Each row is a point on a landscape with many peaks, with its height.
From any point a climber steps to the highest of the 2 points nearest to it. It stops when none of these is higher. Distance is the straight distance between rows; heights are no part of it.
<220>: [ 10  47  21  -4  25  37  61 -34  -6  31   1  -8  -8  -4  31 -34  24  32
   6  29  36  21  17   7 -15  15 -17  20  26]  height 387
<117>: [ 22 -16 -21 -80   7 -30 -26   5  22 -21   2  17   3  19 -28  -4  -7  -1
  -2  63 -19  -6  15 -11  38 -13  10  16 -30]  height 464
<15>: [  4  28 -12  47  -2   2  39  22   3  14  28  26 -16 -54  43 -48 -49  -5
   5 -36  22 -15   5  18   4  23   0  40   2]  height 454
<97>: [ 29  19  16  -1  -8  16  37   0  12   8  41  58  -2 -67  16 -49  -7 -31
 -13 -12  14 -11 -10   3  41  16   9  39  32]  height 410
<71>: [ 21   0  25 -59  18  -5 -27 -10  12 -37  34   2  20 -12 -10 -37   1  -2
  55  21 -14  -3  28 -11  24 -32  12  -8 -19]  height 511
<500>: [ -7   2 -35  27 -10  19  17  14  15  38   8 -17  -8 -56  33 -26 -23 -16
  21  -6 -28  16  10   5 -20  32 -22  11 -25]  height 501
<607>: [-24 -42 -34  37 -53  25  16   9  22   1 -35 -29  13  -6   4  43  -8 -30
 -66  -6 -18  17  27 -13 -69 -25  -8 -39 -13]  height 458
<596>: [ 32  -8  21  23  10 -34 -24  34  -4  15 -28  39  24   6 -55  26  10  -1
 -35 -39  23  13 -15 -20  18 -37 -14 -41  27]  height 210
<353>: [-43 -11  15 -37 -34  48  24 -13 -31 -39  42 -30  24  22  14 -23  -5 -26
  20  23 -19  -8  22  21 -22 -15  -1  24   7]  height 68
<514>: [ 27  -7 -17  10  23 -22 -50 -38  32 -23 -10  11 -15 -13  42  12 -18  45
   8 -14  15  23  15 -17 -10 -16  -6 -44   3]  height 162
<676>: [ 34 -23   4 -12 -28  64  68  45  -5  31  39  -5  -7 -21  -4 -69  23  -2
 -37  24   6  15 -15  -4  -2  17 -12  38  -2]  height 535
<248>: [ 30  -5 -19   2  -2 -24   1 -11  46  -7  -3  19  -9  13 -31  -1  -2 -39
  14   5 -25 -13  36 -12 -14 -12  14  -4  27]  height 215
<713>: [-10 -17  25 -16 -28   2 -10  -8  -8 -18  29 -35  27  22  26 -10  16 -52
 -23  25   0 -29 -33  10 -11  -1   0   8  14]  height 53
<357>: [ 44  39  -8  35   8 -30  40 -40  52  26 -13  40 -13 -15 -14 -13   7  -7
  -5 -13  -8 -25  41 -12   7  13  -4  42  27]  height 245
<333>: [-53   7 -34 -54  29 -60  -1  13   8  -8  49 -34 -15  31 -11  27 -12  27
  10  25  15  -8 -26  -6  -2  39  -6 -15   0]  height 163
<171>: [  7  12 -19  -3  25  12  17 -47 -10   4   0 -13 -37 -14  27 -13  -5  24
  29  22  36   2   2  14 -30  38  -6 -13  12]  height 423
<655>: [  2 -15  -2  36 -55   5 -64  21  36  -4 -20 -23  18  -8 -15  44 -29 -17
 -59 -27 -10  11 -11  11 -96 -21  -1 -45  -1]  height 422
<368>: [-16  16   6  44  12  -4  17 -31 -15  46 -53   2  51 -29  34  14  28  17
 -19  31   7  12  -1   7  50  55  -8   8   1]  height 285
<343>: [ 40  18 -11   3  29  -7  72 -10  36  23  -5  -4 -23  -2 -23 -14  25  38
 -12   7 -23  -2  22 -26  16   2  -9  -6  15]  height 279
<752>: [ -8  11  29 -20  15 -55 -78  14 -13  21   9 -19   7 -33   4   1  -9  11
  34 -42   5  15 -20 -25  22 -16  19   7 -42]  height 297
<437>: [  5 -16  44 -17 -37 -58 -44  21  -9 -19  15  -8  16  22  36   5   2 -67
 -61 -17  20 -33 -47   1 -18 -19  10  -9  43]  height 37
<683>: [-49   8  26  -2  -9 -17 -48  36 -19  42  24 -61  20  -8 -13 -19  11  20
  48 -42 -21  19 -16  -8   9 -15   7 -32 -50]  height 325
<652>: [ 24 -32  15 -41 -40  38  75  15 -14  43  60  30 -17   8 -42 -37  42 -11
 -27   0  24  11 -32  15 -10  13  -2  23  37]  height 486
<226>: [  0  39  11  25  21  18  16  12 -22 -17 -29  26   2   0 -12 -30 -13 -17
  10   3  13 -31  10  44  12  11  32  39  21]  height 425
<38>: [-32  21 -14 -18  35   8 -37   0 -30 -52  -7  -4 -24   9  25 -32 -42 -52
  20  30 -11 -12  22   4 -25  12  36  28 -19]  height 513
<399>: [-39 -30 -16  -2 -48  12  34 -13 -13 -23   5   4 -13 -16  39  17 -23   3
  27 -32 -19  18  13 -10   1 -41 -14 -18  -8]  height 97
<77>: [-19 -28  30 -25  -8 -29 -69 -11 -44  28   0 -28 -36  -9  -7  28   0  22
  36 -38  26  33 -53  -9   1  -6   6 -24   4]  height 268
<612>: [ 57  -4 -21  11   4 -19 -46 -11  36 -29 -12  30 -28 -12 -31  13 -17   2
  25 -36 -22  -3  27 -11 -36 -28  11 -24 -14]  height 190
<605>: [-13  -2 -20  11  -9 -28 -54  25  14 -17 -32 -36 -21   3 -15  38 -35 -16
  -8  -3 -23  -9  -5  17 -54   1  11 -21 -17]  height 388
<27>: [  8  -2  36   2  14  24  26 -43 -10  43 -25  39  31 -39  32   5  39   5
 -48  70   5 -17 -24  26  48  39 -15  17   6]  height 322
<151>: [-19 -10 -30  40 -43 -35 -27  46   8   5 -32  12  21  27  -5  11  -3  -7
 -11 -43  13 -21  -6   7  23  -5 -15  14 -27]  height 239
<189>: [  9  51   8   4  -9  31  49 -51  31  -4  16  -9 -11  16  42 -49  30  -3
  15  33  34 -28  35  28  18  44  19  45  18]  height 348
<581>: [  8 -35   3 -39 -22  17  49  18 -29  26  25  -1 -25  47 -35 -34  45 -12
  31   8  24  -4 -14  22 -21  -8  -1   0  11]  height 447
<412>: [ -6 -17  21  43  11  19 -41 -36 -11 -16 -24 -18  12   9  75  23   3  32
 -13  -4  23  25   8  -1   4  15   4 -35  -9]  height 136
<413>: [ 38  41   8  14  -1   0  76 -44  49  22   5 -24  -7  28  23 -38  52  -1
 -48  20  -4 -23  10 -18  20  32  19  21   2]  height 313
<110>: [ -5 -39  -2  11  35  49  35  46 -40  43 -11 -24  -2  11   5 -19  14  37
 -25  42 -25  31 -21  12  44  50 -36 -18 -13]  height 534
<729>: [ -5  23  -6 -39   3  -2 -48 -39  -4 -44  36 -17  17 -24  20 -25 -28 -26
  45  32   1  -2   3  -4 -19   5  -2  14 -32]  height 557
<370>: [ -1 -11   6  -7  39 -21  23   3 -17   2 -20 -15 -18  43 -31  15  20  30
   9 -28   2  -4 -25  -4   0  -8   2 -28  19]  height 207
<664>: [-29  17 -26 -39 -18 -40 -55  33   9  -4  20 -21 -67  13   1  16 -33 -39
  33  -4  -9 -29 -21  -7 -55  18  38  -1 -28]  height 397
<529>: [-37  26  10  17  17  -7 -25  46 -30   0  -7 -47  32  24 -23 -10  14   1
  21 -11 -28  -5   8  31  18  14   2   8 -55]  height 354
<520>: [-22 -12  41 -12  12   9 -10  -3 -46 -14 -23   0  -1   3  16   4  -6 -28
  18   3  16  33 -21  -3 -17 -35  -8  14  17]  height 301
<407>: [ -1 -27  31 -16   8 -29 -53  10 -25  42   4  -5   0   4 -35  21  35   4
 -11 -56  17  27 -46 -45  15 -35  12 -56   1]  height 244
<59>: [-10  -9   1  23  25  21   9 -31  -5  55  -9   1  28 -47  -6   1  19  50
  -4   4   1  44  -2 -31  64   8 -16 -18   5]  height 249
<230>: [-24 -14  22 -34  -5  -3  24 -22 -56   1  -5  41 -12  23 -37  41  18 -22
  22  18  15  13 -12 -12   9 -13 -19  16  49]  height 336
<72>: [ 38  32  52  10  15  41  33 -43   2  13   2  57  26 -60   7  -8   3 -13
 -35  21   9 -14 -46  15  42  19 -15  36  37]  height 365
<704>: [  6 -41  -7  -6   4  51  59  57 -47  55 -15  -7 -29 -25   8 -36  28  -2
 -31  26 -15  46  -8  -2 -21  29 -30   5 -14]  height 595
<102>: [ -3 -12 -14 -67 -19  -5  23 -19 -17  -6  21  35 -18  25  12  29   6  25
  43  10   9  -2  -4 -12  17 -13  -5   7  25]  height 371
<694>: [-17  33   0  37 -22 -30 -79  32   2   1  -5   9  46 -24   8   8 -17  -1
  16 -39  -7 -22   0   6  39 -11  10  10 -32]  height 267
<528>: [ 23  -4  15  12  11   9 -38 -12 -12  24   5   8  51 -42 -10   5  -2   0
   5  -4 -28  29   2 -24  42 -17 -18 -32 -26]  height 219
<697>: [ 11   1 -34  25 -30   7  21 -23  29  -3  -9 -12 -39  -8  44 -11 -22 -18
  -7   3  -4   5   8  48 -43  41 -14  10   2]  height 461
<36>: [-21  -6  17  30   7  -9 -30  -7 -22 -42 -24   6  -4  35  -2  48 -11  43
  -5 -38  40 -10 -22  23 -15  -5   9 -30  29]  height 177
<380>: [  6   0  32  -2  70  36  22 -16 -26 -11 -37   9 -18  -8 -17  23  -4 -16
 -16  26  -9  38  18 -17 -20 -33 -11  -6  35]  height 269
<18>: [  4 -36   2  17  34  24  25  15  -9   0 -40   9  -7  41 -19   7  34  17
 -48  13  -8  21   4 -40  -6 -23 -20 -24  16]  height 236
<577>: [ -8 -12 -28 -62  -9 -29 -37  12  -5 -17 -23  -5 -37  32 -17   0   4 -15
  43  15 -23  -1   1 -20  -8  -3  10  -2 -34]  height 428
<650>: [-27  57 -13  22  18 -21 -32   5  -5 -55 -30  36  -5  -3  -8 -13 -38 -33
  19  -7  18 -26  47  17 -35   3  32  35  16]  height 469
<415>: [ 36   5  13  44  22  -5 -33  22  21  31 -17  19  52 -31 -44  17   8 -19
 -30 -32   1  15   7 -49 -15   2 -26 -16  -1]  height 183
<266>: [ -4 -31  -6  52 -26  30 -30  12  30  -6 -19 -18  38 -12  33   5   3  -7
 -51  11 -32  26  53 -30 -26 -11 -16 -30 -18]  height 497
<133>: [ 11  41 -39   9   4   4  24  -3  66 -46  26  26   5  10 -19  52 -47  27
 -20  -2  -9 -48  -4  29  49  12   6  33   6]  height 187
<88>: [ -8 -28 -13 -48  21 -44  33  29 -14   1  31 -29 -54  45  -3   0  11  21
  -9  16  -8   6 -45   2 -14 -14  -7  -7   7]  height 184
<488>: [-31 -24 -12  26 -21  15   0 -37 -22  -3 -18  -4 -29 -15  78 -11   8  46
   4  -6   7  41  20 -18  -5 -30  11 -38 -33]  height 115
<661>: [  3 -22   7 -70  12  33  54   4 -22  -9  18   6  -8  53 -54  -8  24  35
  51  24   0   7   7  -2   3 -41 -19   7   7]  height 409
<205>: [ 12   2 -23  35 -16   1 -54 -21  25 -45   0  16  40  24 -16  59 -11  29
  12 -32  26 -26  10   3   6  -9  19 -21  -3]  height 148
<411>: [-33  46  22  13  29 -20   5  42  -7 -22   8  -6  46  11 -34 -19 -11 -32
  11 -10 -31 -42   8  34  32 -10  41  37 -17]  height 386
<260>: [-26  12 -12 -17 -20  28  41   6  10 -21  24 -23 -21  -3  -4  -5 -30   4
  48  -4 -17  -9  17  13 -34 -23  -8  -4 -18]  height 83
<745>: [ 10 -17 -43   9 -31 -25   5  14  32 -18  12   6  11  18  -2   4 -24   9
  -6 -19 -12 -57  -7  20  42  16   4  19  -9]  height 214
<409>: [ 39   9 -42  45  -9  -5   0 -10  66 -37   4   0  25  29 -46  87 -14  29
 -29   0   7 -35  34  20   7   5  16  15   5]  height 158

For each start below, name the point where the climber stops.
<36> | <704>
<596> | <729>
<88> | <704>
<133> | <729>
<437> | <704>
<260> | <500>
<248> | <500>
